A landscape with many peaks, sampled at points; each row gives a point and its height.
A climber steps from a point to the highest of its 4 nearest points, and stops where none of them is higher. Distance is the straight distance between rows; heights are no part of it.
sufe: -.09 -.14 .02 -.10 -.10 .02 -.03 .06 .06 -.11 .05 .01 -.03 .03 -.11 .13 -.12 -.08 .06 -.04  height 3.28
fezug: .26 .29 -.13 .27 .16 -.19 -.24 -.22 -.02 .41 -.01 -.04 -.04 -.07 .21 -.24 .51 .15 -.08 .02  height 6.21
kone: -.27 .08 .13 .07 .02 -.19 .09 .22 -.06 -.12 -.07 -.07 .25 .19 .01 .24 .14 .12 -.30 .05  height 4.51
gugov: .37 .30 -.16 .11 .11 .02 -.17 -.20 -.09 .03 .05 .02 .03 -.14 .15 -.23 .27 .08 .09 .16  height 5.76
rugu: -.18 .03 -.17 .08 .06 -.13 -.04 .10 .15 -.16 -.05 -.04 .24 .17 .01 .13 .16 .06 -.15 -.04  height 3.82
Tibur: .04 .16 -.20 .02 .01 .05 -.08 .04 .05 -.37 .01 -.07 .17 .09 .07 .10 .20 .00 -.03 .01  height 4.95
fom: -.03 -.01 .18 -.06 -.11 -.07 .11 .11 -.25 .01 .11 .06 .10 -.06 -.05 .11 -.06 .15 -.01 .13  height 6.09
Ritat: -.21 .08 .26 .28 .14 -.27 .26 .19 -.26 .00 -.04 -.11 .14 .14 .23 .23 .25 .20 -.35 .20  height 5.11
sapuf: -.18 -.24 .10 -.03 .05 -.26 -.11 .06 .00 .18 -.04 -.02 .11 .11 -.04 .02 -.23 -.02 -.05 .00  height 4.42
rep: .08 .07 -.11 -.12 -.21 .22 .02 .07 .06 -.38 .07 .05 .02 .03 -.12 .14 .01 -.06 .13 -.10  height 4.08
Gano: -.11 .11 .08 .09 -.01 -.13 .05 .07 -.21 -.01 .12 .03 .09 .01 .12 .10 .18 .25 -.08 .19  height 6.11
kese: .11 .25 -.11 .25 .21 -.10 -.03 -.09 -.05 .11 .08 -.06 .09 -.01 .24 -.12 .39 .12 -.13 .14  height 5.68
Suk: -.08 -.12 .12 -.15 -.30 .00 .11 .28 .08 -.30 -.05 .06 .03 .16 -.25 .17 -.13 -.14 -.12 -.20  height 4.16
nel: .12 -.07 -.03 -.10 .09 .16 -.07 -.24 .06 .11 -.03 .01 -.20 -.11 .04 -.24 -.17 -.05 .21 .00  height 5.01
Vuf: .02 .24 -.18 .36 .32 -.18 .03 -.10 .10 .04 -.02 -.14 .13 .12 .31 -.03 .45 .12 -.21 .11  height 5.02
Silif: .03 -.12 .11 -.26 -.37 .28 .18 .19 .19 -.35 -.04 .07 -.13 .19 -.35 .11 -.17 -.28 -.02 -.27  height 0.57
Mola: -.06 .11 -.08 .34 .24 -.26 -.03 -.11 -.04 .33 .07 -.05 .15 .08 .19 -.03 .38 .20 -.19 .04  height 5.33
suf: .30 .06 -.07 -.21 -.09 .40 .01 -.17 -.07 -.19 .03 .05 -.20 -.30 .02 -.11 -.12 -.11 .32 .07  height 4.38
bevo: -.15 -.06 -.08 -.12 -.08 -.02 .02 .17 .08 -.28 -.02 .01 .16 .21 -.16 .17 .00 -.05 -.03 -.13  height 2.36
Tati: .15 .26 -.19 .10 .17 -.01 -.15 -.09 -.01 -.07 .03 -.03 .13 -.08 .13 -.07 .23 .09 .03 .09  height 5.58
fakag: .17 .09 -.15 .15 .12 -.15 -.18 -.26 .01 .44 .08 .01 .00 -.03 .14 -.25 .21 .16 .02 .03  height 5.95
pizon: -.20 .07 .25 .01 -.17 -.14 .19 .34 -.15 -.16 -.11 .00 .21 .14 -.09 .28 .15 .07 -.32 .02  height 5.32
tuvo: -.13 -.01 .24 -.13 -.32 -.05 .13 .28 -.12 -.24 -.08 .07 .10 .11 -.24 .25 -.01 -.01 -.18 -.11  height 7.29
bos: -.09 .13 -.09 .13 .08 -.12 .00 .05 -.02 -.14 .06 -.05 .19 .09 .08 .10 .22 .17 -.07 .07  height 5.60
rup: -.03 -.14 .27 -.14 -.22 -.09 .04 .20 -.15 -.04 -.02 .05 -.02 -.01 -.17 .15 -.30 -.05 -.03 -.01  height 6.52
fivo: -.17 -.23 .05 -.14 -.01 .14 .06 .06 .09 .05 -.08 .02 -.18 -.09 -.12 -.02 -.39 -.18 .09 -.05  height 4.19
Nena: -.02 -.10 .01 -.21 .04 .48 .16 -.09 .00 .03 -.07 .04 -.32 -.24 -.01 -.13 -.33 -.21 .28 .03  height 3.68
lumaz: .05 .08 -.10 -.01 -.04 .04 -.03 -.06 -.03 -.12 .12 .04 .05 -.06 .04 .01 .08 .09 .10 .10  height 5.31
bazu: -.25 .01 .09 .25 .22 -.35 .14 .17 -.06 .02 -.09 -.12 .27 .25 .13 .25 .19 .22 -.38 .09  height 6.18
segek: -.02 -.08 -.13 -.09 .14 .36 -.02 -.21 .19 .02 -.12 -.06 -.31 -.12 .01 -.25 -.26 -.24 .22 -.09  height 4.25
sas: -.03 -.17 .07 -.18 -.07 .08 .04 -.09 -.08 .17 .08 .08 -.13 -.15 -.04 -.02 -.28 .06 .17 .08  height 5.49
zilum: .28 .01 -.04 -.23 -.17 .48 .05 -.05 .05 -.39 .00 .06 -.20 -.27 -.18 .01 -.14 -.25 .28 -.04  height 3.91
Miz: -.13 -.19 .21 -.19 -.13 .33 .23 .07 .07 -.02 -.06 .03 -.26 -.11 -.18 .07 -.41 -.25 .09 -.06  height 3.34
Vaves: .01 -.02 .33 -.26 -.52 .18 .26 .31 -.02 -.28 -.05 .20 -.05 .08 -.36 .15 -.25 -.19 -.09 -.25  height 0.30
tulas: .22 .02 -.20 -.05 .01 .17 -.13 -.15 .07 -.17 .02 .02 -.05 -.10 -.02 -.11 -.02 -.07 .26 .00  height 5.10
pize: .00 -.04 .15 .22 .13 -.37 -.06 -.05 -.14 .70 .11 -.01 .03 -.05 .11 -.13 .10 .25 -.13 .03  height 6.23
kip: -.26 -.14 .15 .02 .02 -.37 -.07 .23 -.02 -.01 -.24 -.04 .25 .28 -.12 .21 -.09 -.04 -.32 -.09  height 1.03
fas: -.01 -.03 .15 -.17 -.36 .12 .14 .24 -.03 -.29 .02 .11 .04 .00 -.25 .23 -.04 -.05 .04 -.07  height 5.23
tiror: .32 .32 -.07 .22 .11 -.05 .04 -.12 -.19 .31 .14 .05 -.06 -.14 .29 -.17 .54 .23 -.02 .15  height 5.77
zaf: -.02 -.15 .11 -.07 .09 -.09 .01 -.09 -.02 .33 .05 -.05 -.16 -.13 .02 -.08 -.27 .04 .11 .06  height 6.06
sibut: -.06 .15 .23 .24 .11 -.25 .17 .05 -.27 .27 .15 -.06 .07 -.04 .20 .01 .29 .27 -.18 .20  height 6.45
goda: .18 .08 -.12 -.04 .04 .04 -.06 -.23 -.10 .11 .10 .01 -.03 -.14 .10 -.17 .00 .07 .17 .10  height 5.12
difuf: -.07 -.19 -.09 -.13 -.07 .36 .02 .02 .24 -.22 -.10 -.03 -.23 .03 -.15 -.03 -.30 -.34 .15 -.20  height 6.29
vafi: -.27 -.02 .17 .27 .23 -.45 .02 .16 -.11 .17 -.13 -.13 .27 .20 .13 .16 .07 .18 -.39 .06  height 4.91
Zal: -.16 -.12 .20 -.08 -.12 -.18 -.03 .17 -.12 -.03 -.07 .03 .09 .12 -.14 .17 -.17 -.01 -.19 -.06  height 4.47
kabe: .04 .09 -.25 .06 .07 -.07 -.14 -.11 .17 -.08 .01 -.05 .13 .10 .03 -.05 .14 .04 .03 -.01  height 4.82
bav: -.13 -.04 -.06 .16 .14 -.28 -.10 -.06 .05 .23 .06 -.03 .17 .08 .11 -.04 .06 .16 -.14 -.01  height 5.43
Duvod: .11 .15 -.04 .15 .11 -.15 -.08 -.16 -.15 .35 .14 -.01 .05 -.08 .17 -.17 .32 .27 -.01 .11  height 5.82
bimo: .08 -.05 -.08 .01 .12 -.06 -.09 -.27 .04 .43 .05 -.01 -.18 -.07 .10 -.25 -.08 .11 .10 -.04  height 5.29
fege: .05 .05 .21 .12 .00 -.25 .07 -.03 -.31 .43 .12 .03 .05 -.18 .13 -.04 .09 .29 -.02 .15  height 6.37
duv: -.13 .11 .14 .33 .23 -.14 .29 -.01 -.07 -.12 -.02 -.07 .02 .17 .37 .17 .42 .22 -.27 .22  height 4.84
Bebi: -.02 -.17 .14 .06 .09 -.25 -.10 -.06 -.10 .50 .01 .01 -.05 -.04 .02 -.09 -.25 .06 -.01 .01  height 7.42
taz: -.01 -.18 -.18 -.13 -.11 .41 .02 .05 .39 -.40 -.15 -.06 -.15 .12 -.18 .07 -.23 -.42 .17 -.33  height 1.81
Pasi: .09 .32 -.12 .24 .21 -.01 .09 -.02 .00 -.19 .02 -.07 .14 .03 .29 .04 .39 .09 -.12 .19  height 5.50
Riza: -.02 -.04 .03 .11 .05 -.30 -.07 -.08 -.06 .38 .06 -.04 .07 -.03 .07 -.10 .00 .19 -.06 .04  height 6.22
gup: .31 .24 -.21 .18 .15 -.11 -.28 -.25 .03 .34 -.02 -.02 -.06 -.10 .18 -.31 .34 .12 -.03 -.03  height 6.14
mebu: .24 .11 -.12 -.19 -.28 .36 .00 .08 .14 -.58 .02 .05 .00 -.02 -.22 .11 .00 -.25 .18 -.16  height 3.22
zug: .01 -.09 -.05 -.03 .01 -.08 -.06 -.08 -.06 .13 .13 .09 -.04 -.05 .00 -.06 -.12 .09 .11 .07  height 5.40
kirur: -.15 -.19 .29 -.16 -.04 .24 .15 .04 -.12 .22 -.08 .00 -.24 -.24 -.04 -.03 -.50 -.21 .09 .03  height 3.39
Dopu: .25 .09 -.21 .08 .15 -.05 -.27 -.28 .09 .24 .01 .00 -.06 -.02 .11 -.32 .16 .02 .09 -.01  height 5.84
zer: -.08 -.18 -.18 -.13 -.02 .17 -.05 .04 .34 -.25 -.12 -.02 -.05 .10 -.11 .04 -.20 -.25 .18 -.21  height 2.32
Mivip: -.08 .01 .19 .05 -.02 -.19 .06 .10 -.28 .16 .12 .03 .11 -.06 .04 .06 .00 .22 -.06 .14  height 6.25
Getav: .16 -.05 -.19 -.04 .14 .03 -.15 -.26 .08 .18 .03 -.01 -.14 -.14 .06 -.24 -.07 -.01 .16 .01  height 5.35
dase: -.25 -.25 .01 -.10 .00 -.08 -.05 .09 .17 -.04 -.09 -.01 -.02 .15 -.17 .10 -.21 -.10 -.02 -.08  height 2.25
Bigif: -.08 -.12 .17 .04 .00 -.22 -.01 .06 -.17 .25 .13 .02 .11 -.03 .03 .00 -.16 .15 -.01 .09  height 6.13
dap: .26 .29 -.18 .26 .22 -.24 -.18 -.19 .07 .26 .00 -.05 .00 -.05 .21 -.29 .48 .10 -.11 .02  height 6.40
fabot: -.21 .09 .04 .21 .13 -.21 .17 .08 -.11 -.04 .00 -.04 .17 .15 .19 .16 .28 .20 -.25 .14  height 5.03
pid: .16 .01 -.04 -.19 -.11 .26 .01 -.08 -.06 -.19 .07 .08 -.09 -.18 -.09 .02 -.12 -.10 .30 .02  height 4.53
Dola: .00 -.03 -.22 -.05 -.04 .05 -.17 .00 .20 -.24 -.02 .00 .09 .10 -.07 .06 -.03 -.11 .11 -.13  height 3.40
zivip: .20 -.02 -.12 -.12 .04 .35 -.06 -.23 .08 -.12 -.07 .01 -.29 -.19 .02 -.24 -.20 -.18 .28 .02  height 4.65
vonom: -.02 -.19 .25 -.24 -.23 .34 .18 .05 -.15 -.06 .09 .05 -.24 -.24 -.17 .09 -.31 -.13 .18 .05  height 3.62
mizo: -.01 .14 -.23 .16 .24 -.09 -.08 -.03 .15 -.14 .02 -.10 .24 .19 .14 .04 .24 .09 -.16 .02  height 4.63
Folus: -.08 -.11 -.15 -.13 .10 .56 -.03 -.13 .20 -.14 -.18 -.04 -.27 -.14 -.05 -.21 -.31 -.36 .26 -.12  height 3.33
Dovan: .30 .21 -.09 .07 .06 -.02 -.11 -.21 -.13 .26 .07 .06 .01 -.13 .17 -.23 .28 .20 .08 .14  height 5.81
bifif: .01 -.12 -.02 -.14 -.05 .44 .04 -.08 .14 -.20 -.06 -.02 -.26 -.15 -.14 -.04 -.28 -.31 .24 -.06  height 3.38
difa: -.15 -.19 .10 -.24 -.29 .16 .13 .28 .22 -.25 -.06 .08 -.16 .22 -.32 .14 -.32 -.34 -.06 -.32  height 1.46
Budin: .04 -.10 -.14 -.05 .07 .05 -.11 -.13 .16 -.02 .02 .04 -.08 .03 -.02 -.06 -.10 -.04 .18 -.01  height 4.66
fuzi: -.13 -.07 -.08 -.02 .02 -.14 -.08 .07 .10 -.02 .02 .02 .14 .11 -.05 .05 .00 .06 -.05 -.05  height 2.63
sud: -.01 -.19 .09 -.23 -.24 .18 .07 .06 .02 -.20 .04 .10 -.05 -.06 -.18 .08 -.18 -.19 .16 -.06  height 4.13
foge: -.25 -.27 .15 -.21 -.23 -.02 .05 .23 .18 -.12 -.21 .00 -.07 .20 -.28 .14 -.33 -.29 -.18 -.21  height 7.30
Zogo: -.23 -.12 .15 -.10 -.18 -.21 .00 .26 .00 -.09 -.17 -.01 .18 .25 -.21 .22 -.16 -.08 -.29 -.16  height 2.39
meruv: .28 .27 -.14 .01 .00 .13 -.10 -.10 -.09 -.21 .04 -.03 .06 -.16 .04 -.08 .18 .03 .16 .08  height 5.59

For each start below, name the point where the climber stops.
kabe: dap
meruv: dap
Tibur: sibut
mizo: sibut
rugu: sibut
Mola: dap

Call two points neighbours if one is among the 4 nearest of the other. Go from one point of each pair to the other, from neighbour to neighbour, staying as high as possible. Name the lowest point that can't be avoided.
Bebi and sibut: pize
Bebi and dap: Duvod
bazu and difuf: bifif
foge and Bebi: Suk
Bebi and tuvo: fom
